Each row is a point on a tangle of strands that fork and nearly touch. The rows are in no order.
Two points are linked if the straight distance between their rows is under 50.5.
j_103: [ 13 -17  -2   4 -12  24   4   7   2  11   3   4 -10   4  17   0  -2 -15
 -21 -20  13  10 -28   2  14   4  -2  15]
j_877: [-12  -7   1  -3  -5  -7  -4   0   5   7   6  10  -6  -5  18  14 -10  -8
   5  -8  -9   0   6 -23 -12  11 -19   8]
j_453: [ 18 -24 -18  25  -5  21  10  13 -13  14  26   1  -6  16  22  -6 -17   3
 -23  -4  17   4 -30  -5  27  -3  20  14]
j_379: [ -5  -4  -9 -31   2 -10   7 -17  -6   0   2 -12  -9 -17 -11   8 -10   0
  14  17 -20 -22  19  -2 -24  19  -4  13]
j_503: [ -3  -1   6  12  -4   9  -1 -16  11  14 -10  -4 -10  -1   6  -4   6  -9
   0 -10   4  -1  -9   0   5  14   4   0]
j_861: [  7   7 -16 -15  -5  -1   1  -1 -21  -3   1  -5 -12  -7  10  -2   3  11
   9  22 -16   2  31  13 -25  15 -18  11]
j_827: [-22 -16   4  -2  -3 -23 -25   9   6  -8 -18  16 -17  -7   0   3   3  -3
   2 -15 -17  -8   4  -5 -16  15 -18   5]
j_364: [-12  16 -13  -1  -3  -2   4   4  -3  -1   7  -4  -1   3   3   1   7  18
   1  -4   1   6 -15   4   2  -8   2 -14]
j_143: [-12  29   9  12   3  10  -2   5  20  -1   0   8   4  19  -3   3  11  -8
  -7  -6   4  -2  -9   6   7 -16  28  -8]
j_739: [-23   3  15  -1  11  -4 -12  18  18  -2  -7  15   3  18 -20  -4   4  -5
   5  -1 -17 -19   1   0  -2   1  12  -2]
j_995: [ -1 -17   6   4  -8  -7 -15   8   9   4 -12  13   0  -4  10   5  -2  -5
  -9 -10 -15 -10  10  -8  -5  10 -10  12]
j_455: [  3  -3   0  34   5  21  22  11  -6   0   6  -8   0   7   0 -11   6   5
 -13  -4   4  11 -16   6  14  -3  22  -2]
j_448: [  9  -6  13   0  19  -2  15   1  -3 -11 -10   2  17  -4 -45  -7  -1   5
  -1  -6  12  -7  -6   0   0  -5  13   2]
j_728: [ -2   4 -20  -4  -4  -3  17 -13  -4  12  21  -6  -8 -13  23   6 -10   8
  -4  -2   2   2   3 -14   9  13   0   2]
j_468: [  4   8  -9  28 -17   6   8  -3 -15  -8   6   0   7 -13 -10  -6   1   0
  18  13  -5  16 -12  24   1   2   8 -14]
j_192: [ -6   8  10   1   8   8  -7   1  -1   7   7   2   3  11   5   5   5   8
  17   2  -3  -8  15 -12  -2  -8  -5 -21]
j_938: [ 11  14  -4  13  -1  -5  20  -4  -9 -15  -7  -1  18 -10 -26  -3  -1   8
  23  31  -1  15 -17  29  -9  -2  -2  -8]
j_807: [ -7  -1  -4  -2   4   4  12 -21  10 -19  -5 -25  10 -17 -26  -8   4  15
  11  35   3   5 -13  11  14  -1   6  -1]
j_581: [  7   9   7  -5  -7  -3 -18   9  -6 -11  -1  10  -2  -8   9 -15   3 -18
   9  15   9   1  13  13  -8 -14  13   1]
j_895: [  5 -11  -9  30   9  22  32  -1   2 -10   2 -18  12  -1 -14 -14  -1  -2
   2   6  16  13 -17   6   4  -1  29  -9]
j_683: [ -4  -4   0  18   9   7  21  -9  15 -16  -3 -18  15 -19 -19  -4  -3   4
  -1  14   8   8 -10   4  16  -7  20   2]
j_434: [  4  15  23   1  -4 -15 -14  -2   7  -8 -17   4   1   1   0  -2   4 -18
  18  17  -1   0   3  25  -3 -14   6  -1]
j_323: [  9   4  -6   6  -4  -8 -10   0 -13  -1  -4  -6 -13  -4  26  -3   5   9
 -18 -13   3   5  20  -8   6  17 -14   8]
j_756: [ 10  -6  -1  18   7  20   2  -1   0  -1   1  -2   2   9   7  -4   3  -3
 -21 -16   2   9  -3 -12  22  -4  21  -5]
j_647: [-11 -10 -16 -34  -2  -8   5  -3  10   5  17   7   8  -5  26  21 -22  -9
  -8  -6   6 -10  22 -22  -3  20  -7  -1]
j_152: [ -1  29   9  21   1  13  -9  16   3 -10   0   9   7  18 -22 -14   7  -7
  -3  16 -24  -3 -17  23  25 -14  21   0]
j_313: [  2 -20 -21 -10  -2  -9 -10  13  -8   0   7  10  -9 -12  25  18 -14  -5
  -4  -9  -3   0   2 -28  -4  16 -19  -3]
j_411: [-16  11  -8 -12 -14 -10   9 -35  20  -1   1 -15  -5 -13 -12   7   2   3
   5   6 -12  -3  -8   4   4  10  -3  -2]
j_873: [-11  14  14 -13   8 -11  -4   3  17  -5 -14  10  14   5 -31 -12   4  -1
   3  10  -9 -12   0  20  11  -7  17  -3]
j_287: [-10  22 -14  15 -15   2   0  -3 -17   5  12 -14 -16   9   9  -9   5   5
   9   0  -6   9 -20   4   8  -4 -10  -4]
j_388: [ -9  -8  -6 -27   7  -9  -6   3  -5  -2 -12  -5  -7  -8  -9   6   0   2
  22  10 -23 -14  18   5 -20  13 -22   1]
j_822: [ 18 -19  10 -11  10  -3   6  -5   7  -4  -6  13   9   0 -26  -4  -2   5
 -16 -19  14 -11   8  -6  -4   3   6  -1]
j_190: [  9  13  12   0   2  -1  -1 -13  -6   5  -3  -4  10   4 -10   6   5  -6
  15  -6   3  13   3   1 -12 -10 -12   4]
j_481: [  2   4  -1   0 -10   2  -4   0 -12   2   1   1  -8   0  30   4   1   9
   0  12  -3  10  28   0 -16  13 -12   4]
j_504: [ 21   0  -6  12   3   2  -9   5 -14   1   2  -1  -1   6  23  -3  -3   0
 -28 -20  10  14  14 -12  13  -2   0   2]
j_136: [  0  11  13  -6  14  -9   1 -11  -4   0   4  -8  16   8 -26   0   3   2
  22   6   6  -1 -10  -4   2 -19  -4  -3]
j_120: [ 19  -9  11   5   8  18 -10   9   3  -3 -10  17   2  11 -25  -1   9   5
 -20 -19 -12   5 -10   1   9  -7  -3   6]
j_689: [-13   8  16 -17   4 -14 -25  12  10 -14 -21  -2   0   6  -5  -1   8 -21
  18   6  -8 -10   3   8  -8 -13  -7  -4]
j_429: [-17  16   3   7  -3   2  -6   6  15  -6  -5  -5   1   4  10   8   7  -2
  -7 -15 -13   8  -6  -3   7 -12  10 -16]
j_280: [ 14 -20   0 -12   5   0   0  -2  -4   5   6   2   2  -6   1   4   1   4
  -4  -7  20  -3   6  -8  -7  -7   1  -7]
j_577: [-10  31   6  24  -5  16   5   2   9  -6   2  12   2  11 -12 -13   5  -1
   0  -3 -12   7 -20  17  13  -2  18  -9]
j_487: [ -3   9 -19  18 -15   2  12 -17 -16   9  15 -20 -20   1  24  -1  -5   3
   0  -1  10   6 -12  -2   8  11  -7   2]
j_288: [  1   3  -1  -4  -4   9  22 -13   3  -5   0 -23   7 -13  -5  -4  10  13
   7  19  -1   7  -1  14  -4  -1  -3  -2]
j_234: [ 10  -2 -12  16   1  18  -3  13  -8  -4   9  -4   6   7  23 -11  -2 -21
  -1  -2   9  13  -1   4  -3 -23  29  -9]
j_805: [  4 -22  -2 -12   6 -12   4  -2   8   6   7  12  12  -6  21  20 -22   0
 -15 -12  11  -3  25 -28  11   9  -7  -3]
j_209: [  9   1   7  -3  -5   7  -9  -3  -5  -2  -2  -4 -10   1  -5 -16   6   7
  -8   6  -3   5   2  16   2  -2 -14  21]
j_677: [ -8  11  29   9  -6   2  -4 -12  19  14 -16   0  -8  14  -1  -2   7 -15
   9  -7  -4  -4  12   6  -6   4   0  -2]
j_130: [  6 -10 -16 -15   2  -2  20  -9  -3  -2   0 -26  -2 -18  -2   3   3   6
  -7   7   1   4   2  -7 -12   8   1   9]
j_923: [  9   8  -8 -16   8 -14   1   3 -24 -11   0 -13  -4 -15   3   2   0   1
  12  21  -1   7  24   6 -31  -3  -3   8]
j_542: [-10  -2  -2   1   4   7 -15  13   4   6   5   7  -7  17  17   7   3  -6
  -6 -18   8  -6 -10 -23   8   1  -9  -6]
j_886: [-22   5   5   4  11  -4 -16  17   7  -1  -3  17  -5  16   5   2   5 -12
  11  -8  -6 -11  -1 -17  -5  -1  -5 -16]
j_932: [  6  -5 -20 -12  -3 -13  16 -18  -6  18  22  -7 -17 -21  19  12 -17  10
  -7   9  -2  -9  12 -25  -7  23  -5  25]
j_977: [  4 -21 -19 -27  -1 -13  14 -15   7  14  18   3   0 -19   8  16 -19  -2
 -12   1  12 -17  10 -28 -10  19  -1  12]
j_485: [  5   5   4 -10   1 -11   4 -11   2  -4  -9   7   7 -12 -25   6   2  -1
   7  -4   3   7  -1   7 -23   3  -2  -7]
j_676: [  3 -13  -5   1 -13   8  12 -16   4   8  -4 -10 -13  -7  12   3   2  -8
 -14  -8  13   6 -23  -2  11  16  -5  16]
j_789: [ -8  22  14  18  -8   9   5  -6   8  -2 -10  -9   7   5 -13  -8   7   5
  15  10 -12   4 -24  24  11  -1  -3 -16]
j_549: [-10  -1 -10 -21  -9 -12   7 -28  12   6  -6  -7  -9 -22  -8   8  -3  15
  -4  13 -18 -15  11  14 -11  21  -5   6]
j_894: [-10 -10   9   3 -10 -11  -6  -7   2   7  -4  17  -6  -8  -8   4   9  23
  12   3  -8  -8   1   7  -8   4 -19  -2]
j_54: [ 18 -14  15   1 -15  10 -13  -3  -2   3  -7   6  -4   1 -12  -3   1   1
 -18 -13  -5   8  -7   1   6  -6 -13  20]
j_53: [ -9   1  19   5  15  15  -7  18   7   4  -9  19   2  19 -18   1  11   0
 -14 -12 -10 -12  -7  -8   3 -10   7  -2]
j_589: [ -7  -3  -6 -24   5  -4  10 -14   1   6  -4 -17   0  -3  -3  12   3  -2
   4 -15   0   1  -2 -10  -7  10 -16  -3]
j_975: [  3  18  -4   5   2  12  -8  13   0  -4   9   5   3  16   3 -16   4  -9
  -4   0  17  11 -13   7   0 -23  24  -8]
j_602: [  4  18   1  -6  -6  -7 -18   4 -11  -4 -10   7  -3   5 -10 -11   7  11
  10  15  -9   6  -2  32  -1  -2 -20   4]
j_133: [  0  19  -2 -15   2 -18 -12   7 -14 -11   3  -3   9  -5  -2  -5   0 -10
  23  17   8   7  18   2 -19 -18   3  -5]
j_236: [  4   1   0  23  -2   7  12  12 -13  -1   8  -8   8  -5   2 -11  -2   3
  13  19  -9   6   6   8   4 -13  11 -15]
j_708: [  2 -34  -2 -14  10  -9 -11  22   6  -5  -6  19   9  -3  22  27 -13  -3
 -25 -18   9  -8  19 -29   2   0  -7 -12]
j_835: [  0   1  12   7  -8  -4 -13  17  -4   1  -4  19  -1   1 -11  -8   4  10
  14  15   1 -11  -3  11  -4 -12 -17  -6]
j_652: [ 26 -21  -7  26  -7  19   5  -5 -20  10  27  -8   3  15   4  -8 -11   5
 -16  -7  24  11 -18 -10  22 -25  10  11]
j_78: [-17   6  14  -8  -4 -15 -12 -10  15  -2 -13  -5  -5   0   5  -4   3 -19
  13  -3 -13  -5  13   4 -17   6  -7   2]
j_531: [ 14  -2   7   7  16  -2   7  11 -14  -5   8  -6   8   2 -24 -11   2   4
   5  -1  13   3  -8  -3   5 -19  11   2]
j_129: [-15  12  13 -16  10  -5 -10  -4   7  -4  -8   4  11   9  -5   7   7  13
  13   6   2 -13  30   5   0   0  -7 -22]
j_559: [  3  14  19   4   4   7 -13   7  17 -10  -8  16   4  10 -21  -2   8  -4
   4  18 -14 -18  -7  17  25 -18  23   0]
j_893: [-18  -8  -2 -24   4 -21 -16  10   6  -8 -16  12  -3   1  -8   8  -8   0
  13 -11 -25 -11  18   2 -29  13 -29   3]
j_585: [ 11  -9 -12  19  -6   6  14   3 -18   5  15 -12   5  -2  17  -5  -3  -5
   5   3   8  11   3  -3  -1 -11  15   1]
j_817: [ -1 -12  -8   2  10   4   2  15   0  22   9   9  -1  15  41  10  -6  -6
  -8 -18  23  -4  -1 -21  15  14  -5   0]
j_599: [  8 -23 -16 -12  -6  -3  -6   4 -10   2   2   0  -7  -8  18   7  -6   5
 -15  -8  12  -3 -11 -18   4   1  -4   3]
j_930: [ -9   1   5 -28  12 -15   6  -3   6  -3  -4  -5  11   0 -23   4  -2  -2
   0 -17  -1  -3  13  -2 -20   4 -11   4]
j_659: [ 18 -15  -8  16  -1   9   9   9   0  18  11   4 -14  13  29   2  -8   3
 -36 -14  26   8 -25  -2  26   9   4  19]

Follow the links from the first point to the second, and from the first to the third. Name the last point that the two ways share.
j_53, j_585, j_728 => j_143
j_236, j_886, j_977 => j_143
j_429, j_129, j_894 => j_739
j_894, j_192, j_932 => j_739
j_585, j_129, j_817 => j_886

A fork is a point with three links, a tip a point with one. Leave the first point through the second and follow the links. Name the first fork or tip that comes.
j_455, j_895 => j_411
j_683, j_895 => j_652
j_805, j_647 => j_143
j_429, j_364 => j_708

A fork is a point with three links. Follow the links from the first point to the second and name the forks in between, in order.
j_234, j_192 => j_143, j_577, j_739, j_886
j_835, j_129 => j_739, j_886
j_192, j_364 => j_886, j_739, j_577, j_143
j_429, j_835 => j_143, j_577, j_739
j_559, j_977 => j_577, j_143
j_143, j_602 => j_577, j_739
